Each row is a point on a tangle of strands that fork, close into loops and nearly touch. The rows are in no order.
Points whose rows are less than 137 apart are linked; no others are. Some points are linked to none.
Ludof: [ 31  33 -42 -17 -30  37  36  13  10 -12   3  30 -35 -25  18 -99  15   6
   8  -7  54 -58  31 -18]
Molup: [ 22  37 -39 -50 -24 -36  38   4 -44 -12 -18  19 -15 -74  42  15  22 -39
  21 -25  34  44  43  -3]
buv: [ 61 -18 102 -25 -12 -50 -16 -19 -27  27  36   6 -18  33 -55  44  16  -2
  -7   3 -10 -36 -42 -23]
ruva: [ 10  36 -95  40   7   1  19  34  25 -29  25   7 -13 -30  10 -25  31 -39
   8  -5  25   7   7  -4]
tesel: [-10 -22  40  32 -39 -90 -57   5 -10 -21  42  55  30  48   8 -14   4  20
   1 -38 -27 -22  30   7]
Dekik: [ 12   1 -38   9 -13 -66 -16   1 -36 -10 -28  13 -20 -52  49  30   9  -5
  12 -33  14  21  11 -17]
reso: [ 20 -17 -12 -15  38   9  -8   2  61 -19  44  33 -14  37 -46 -32 -19 -15
 -28  16   0 -45  14  52]
bor: [-31  -9  23 -40 -11 -12  12 -34 -10  28 -20  -7  16 -47 -13   1  -5 -39
 -20 -16   9 -14   4   8]
zazu: [ 26 -49  15  -8   2 -48 -38  -5   5  27  46  61 -43  43 -26  39 -30  -9
 -17  18  20 -62  -6   4]
rase: [ 22  -5  50 -13   9   4 -11 -10  30 -18  61 -38 -16  17  12  21  40  35
  55  58   9   3 -55  35]
Seg: [-30  -4  90  31  15  38  21   7 -24  15 -61 -35  40 -23 -18 -18 -35 -19
 -39  27   3  -2  17 -25]
Povu: [ 55  12  18   5 -19  18 -34  -4  -2  -5  62 -83 -10  -7 -21  -7   5  31
  31  -7  24  -9 -32 -37]
Kasek: [  1  62  18  13 -10  27  64  33  -2   4 -26 -29   2   1  63   5  40  39
  33 -10  35  41 -43  -1]
Pez: [ 35   2  54  17  14  55  47  -8 -13   1 -53 -45 -30 -56 -16 -42 -23 -24
 -33  25  22 -18  -5 -36]
Pelam: [-49 -65  15  17 -18 -18  -6  -9  14  31 -22  11  35  -9 -48  79 -95  12
 -62  50 -26 -29   6 -14]
Daro: [-30 -19 -45 -40   1 -10 -48   9  11  26  -6  30  35  39 -50   7 -42   3
 -45 -47  -9 -28  18  -4]
rolu: [ 50  10  22 -32 -20   7 -19 -23   5 -12  35 -63 -37  -6   8   9  17  48
  63  35  36  28 -36  -4]
fibad: [ 69 -23  -4  15  35   1 -36 -40 -22  -2  32 -68 -44 -16 -50  50 -82 -32
  -5  -8  -5 -26 -15 -54]
foso: [  9 -29  -1   2   0   8 -54 -21 -15 -19 -16 -54  16 -55  -7  31 -38   7
   7  29 -36  39   8 -25]
Buzu: [-90 -43  37  19 -18 -15  -2  -4   5  31  -6  24  44  -3  -7  32 -80 -35
 -59  32   3 -30  45  12]
Kamik: [ 14  31 -36  37 -20  21 104  43  32  -3  -3  15  -6   6  95   6  73  29
  26 -27  14  20 -36  21]
Luv: [-45 -31 -21  38  83  38  -1  16  24  15   3   6  33  19 -13  -7  18  -5
  -7   8  26   7 -35  13]
nunot: [  56  -57   30   -7   16    4  -10  -71  -18   20   15  -47  -48   -3
  -39   96  -92  -37   29   24  -35  -20  -27 -100]
suze: [-57 -39  32  10 -86 -30  36 -51   8  21  11  22  46 -28 -49  59 -74  41
 -81  34 -68 -25  -5   8]
Famap: [ 45  63  18   1  57   8  29  26  13 -28  -8 -28 -11   0 -13  16   7 -26
  -6  24  17  32 -12  42]
kav: [-55  -1 -25 -67 -36  -1 -35   4   5  36 -12  28  -5  38 -37  17 -40  18
   0   7   3 -23  39  38]
levar: [ 28  24 -36  48 -27  21  13  24  -4 -37 -28  -2  -5 -38  36 -54  53  50
  -5 -12 -24  46 -12 -24]
selu: [ -2 -11  15 -36 -10  12   6 -11 -10  30   2   4 -17 -38  18 -19  20  -1
  13   9  26 -22 -15   3]
Zesaf: [-55 -33   3   6 -39   3 -61  20 -17  34   1 -29  27  12  -9 -13  -5  50
  -7   7  -4  -4   2 -13]
sor: [ 37 -66   7  14  31 -28 -47   2  35   1  62  16   6  33 -43 -12 -19 -17
 -43  27  -7 -47   0  23]
sar: [-17 -16  -7 -11  20  34 -26   4   1 -17 -53  -7   8 -34 -18  19 -34  -8
 -26  54 -57  44  23  16]
Zuge: [-38 -16 -35  -6  12  63   4   2  13   7 -25  43   3  34  -5 -96  66  22
 -19 -25 -35  -6 -18   8]
zumu: [  8  15 -50  21 -20 -55  37   1 -22  -6 -11  40   2  -7  47  -6  55 -12
  21 -87   7  16  -6 -12]
lopu: [-24  -8   1 -40 -40  32  13 -13  18  18   7  14 -31 -13   4 -67 -12  20
  -5   6  40 -67  18  14]
gofid: [ -4  46   4  -7  -9  26  81  13 -27   1  -7 -20   3 -42  43 -35  73 -19
  25  13  22  51  -3   6]
nulen: [-29 -88 -29  22  36  10 -50  -3   0  23 -17  -5  18   1 -34  76 -66  -7
 -27  27 -14  -7   5 -14]
vomo: [ 68  87   9 -19  34 -25  21  36   0   1 -11 -27 -37  20  -1  51 -24 -10
   4 -22  47  21 -13  14]
nebo: [ 18  12  16  21  36  39 -38   6  10 -31 -52   1  19  43 -28  15 -15  52
  -8  28 -54  58   8  11]
Ladaf: [-35  -6  33 -27  17  21 -35   8  32 -12  44 -30  22  14 -23  20  21   6
  13  54 -28  28 -22  50]
Timi: [-39  70  35  23  -2 -28  38  38   0 -15   2   1  19  13  49   1  32 -10
  23   0 -27  64  14  62]
goze: [-50 -41   4  -1  41  16 -34 -17  14  15  28  12  22  33  -7  29  38   3
  -1  18 -31  32 -53  44]
kavu: [ 67   1 -44  16  16  -3 -40 -22 -23 -36  11 -82 -10 -40   0  59 -21  13
  36  -3 -38  64  -8 -55]
fab: [-41 -39 -35 -10  59  59   4  -4  16  44  11  37  37  39 -30 -66  32 -13
 -24  -6  26 -23 -17  11]
Zim: [-52   4 -14 -22 -18  46   0  -3   0 -20  -1  24  -3 -12   8 -81  46  24
 -18  12 -56  12  20  29]
doger: [ 36  12  47  -5 -24  46  25  -4 -28  15 -33 -39 -38 -49  25 -45 -16  29
  -4  44  41 -11  -6 -25]
loza: [ 40  32 -27  37  41   8 -31  24  -8 -40 -47  12  27  31 -18  -8 -11  26
 -40 -19 -57  41  -2 -34]
sika: [ 18  -7 -65  25  32 -32 -76   8  -4  -7  -9  27  21  42 -26  -8 -32  22
 -32 -35 -24   6   2   0]
zat: [-12 -37  38  15  13 -34   1  -1  14   2  15  67 -21  46  15  17 -20 -46
   8  16  37 -55  14  24]
Rok: [-74  42   9 -43 -15  -8   3  21 -13  -9 -17  18  -6  20  46  15   4   8
  52  16   4  52  40  57]
gisiv: [ 22 -17 -73  -7  28   7 -14 -14  42  -7  37   9 -24 -20 -24 -31  13 -48
 -14 -13  29 -15  -6  32]
gabo: [ 57 -20  64  12  10  58 -33 -30  12   9  14 -39 -40  50 -34  20  -9  35
  17  81   6 -35 -44 -62]
tefu: [ 38 -11 -28  23  12   3 -12   5 -30  25 -13  -1 -49  17  15   3  14  39
  19 -54  24  -6 -57 -34]
mag: [-79 -24  30  21   3  -8  19  15  18  13   1  51  26  16   3 -19 -39 -46
 -11  26  30 -42  48  30]
vige: [ 38  46  14  -2  36 -29 -17  27  -6  11  -5 -22 -38  11 -12  72 -69 -16
   7  -2  72  -2   7 -22]
mep: [ -1 -20  24 -29 -20 -58   5 -35 -33  15 -34  16  21 -39  -1  -6  -8 -33
 -53 -59 -21 -25  27 -11]
gofaf: [-33  50 -59  35 -13   0  45  49  26 -21  19  17  21   5  35 -25  50 -24
  35  -5  27   4  35  12]
Nusuk: [-44  28  18 -55 -44 -17  14 -18 -10  15   3  21  29  51 -25 -47  22 -12
  31 -65 -14 -52  47  42]
nizik: [-69   0  18 -48 -37 -15  -7  -1  19  -5  29  29 -16  35  46  23  28  16
  54  22  -2   9  11  70]
memop: [ 65   8  16 -20  11 -35 -24   2 -21  10  19 -32 -37 -15 -25  50 -93 -30
 -16   5  40 -43  25 -24]
Radet: [-25  -1 -18  10 -32   0 -15  -8 -23 -34 -10   0  23 -45  21 -42  48   9
 -18 -40 -53  38  15   7]
liga: [ 22 -75   8 -10   8  27 -31 -66 -15  20 -22 -40 -18 -23 -25 111 -64   1
  29  25 -43   3 -18 -95]
zedam: [ 21  44 -49 -37 -10  18  88   6 -25 -16  -9   7 -36 -60  17  -3  49 -41
  28  -3  56  30   8  -8]
minuz: [-30   0   4  56 -21 -56 -35  -2  -3 -25  26  31  32  27  37 -31  41  26
  -5 -25 -43  27   9  20]
zokar: [ 18 -16  28  -3  -8  -4 -25 -12 -37   3 -37 -25  43 -54 -30 -33 -20  -5
 -70 -45 -66 -22  12 -39]
nedu: [ 73  26 -45  41 -15  18 -20  25 -15 -39 -21 -54  -7 -29  31   3  -3  29
  17  -2   4  61 -23 -52]
Zodi: [ -9  24 -44 -24 -11 -20  50 -11  -1  29 -38  44  12  33  13 -36  68  -4
  31 -76  22 -12   9 -12]
Nub: [-14  27 -26  71 -18   6  88  27  37 -26  15  30   9  15  67 -40  72   6
  31 -20   6  -8 -22  -4]
setel: [ 20  79  35   7  20  -3  49  26  44 -37  15  -7  10  23  30  -5  42 -27
   7  11  -5  40  -5  53]
bope: [-60  19   0 -34  -6 -10  51  -8  -3   7   6  29  41  49  14 -64  49 -15
  60 -52   1 -42  24  25]

A tip is a point with one link. Name the tips that can be reached along the links from each point below, in the order of the rows.
nebo: tesel, Povu, kav
Buzu: suze, nulen, Nusuk
Rok: nizik, liga
lopu: Ludof, Seg, zokar

A fork is a point with three links, a tip a point with one. Leave the first point through the second and follow the links. Name the first fork or tip that comes.
nebo / sar: Radet
bope / Zodi: Pelam
memop / vige: nizik
nizik / Rok: liga
Nub / Kamik: Nusuk
fab / Luv: Povu
Radet / levar: kav

Name the points in between on the shortest way along the links from the first point to the second, in order.
Luv / foso: fab, Zuge, Zim, Radet, levar, nedu, kavu
suze / reso: Pelam, Buzu, mag, zat, zazu, sor
Molup / Buzu: zedam, gofid, Kasek, Kamik, Nub, gofaf, ruva, gisiv, reso, sor, zazu, zat, mag
setel / liga: Famap, vomo, vige, memop, fibad, nunot
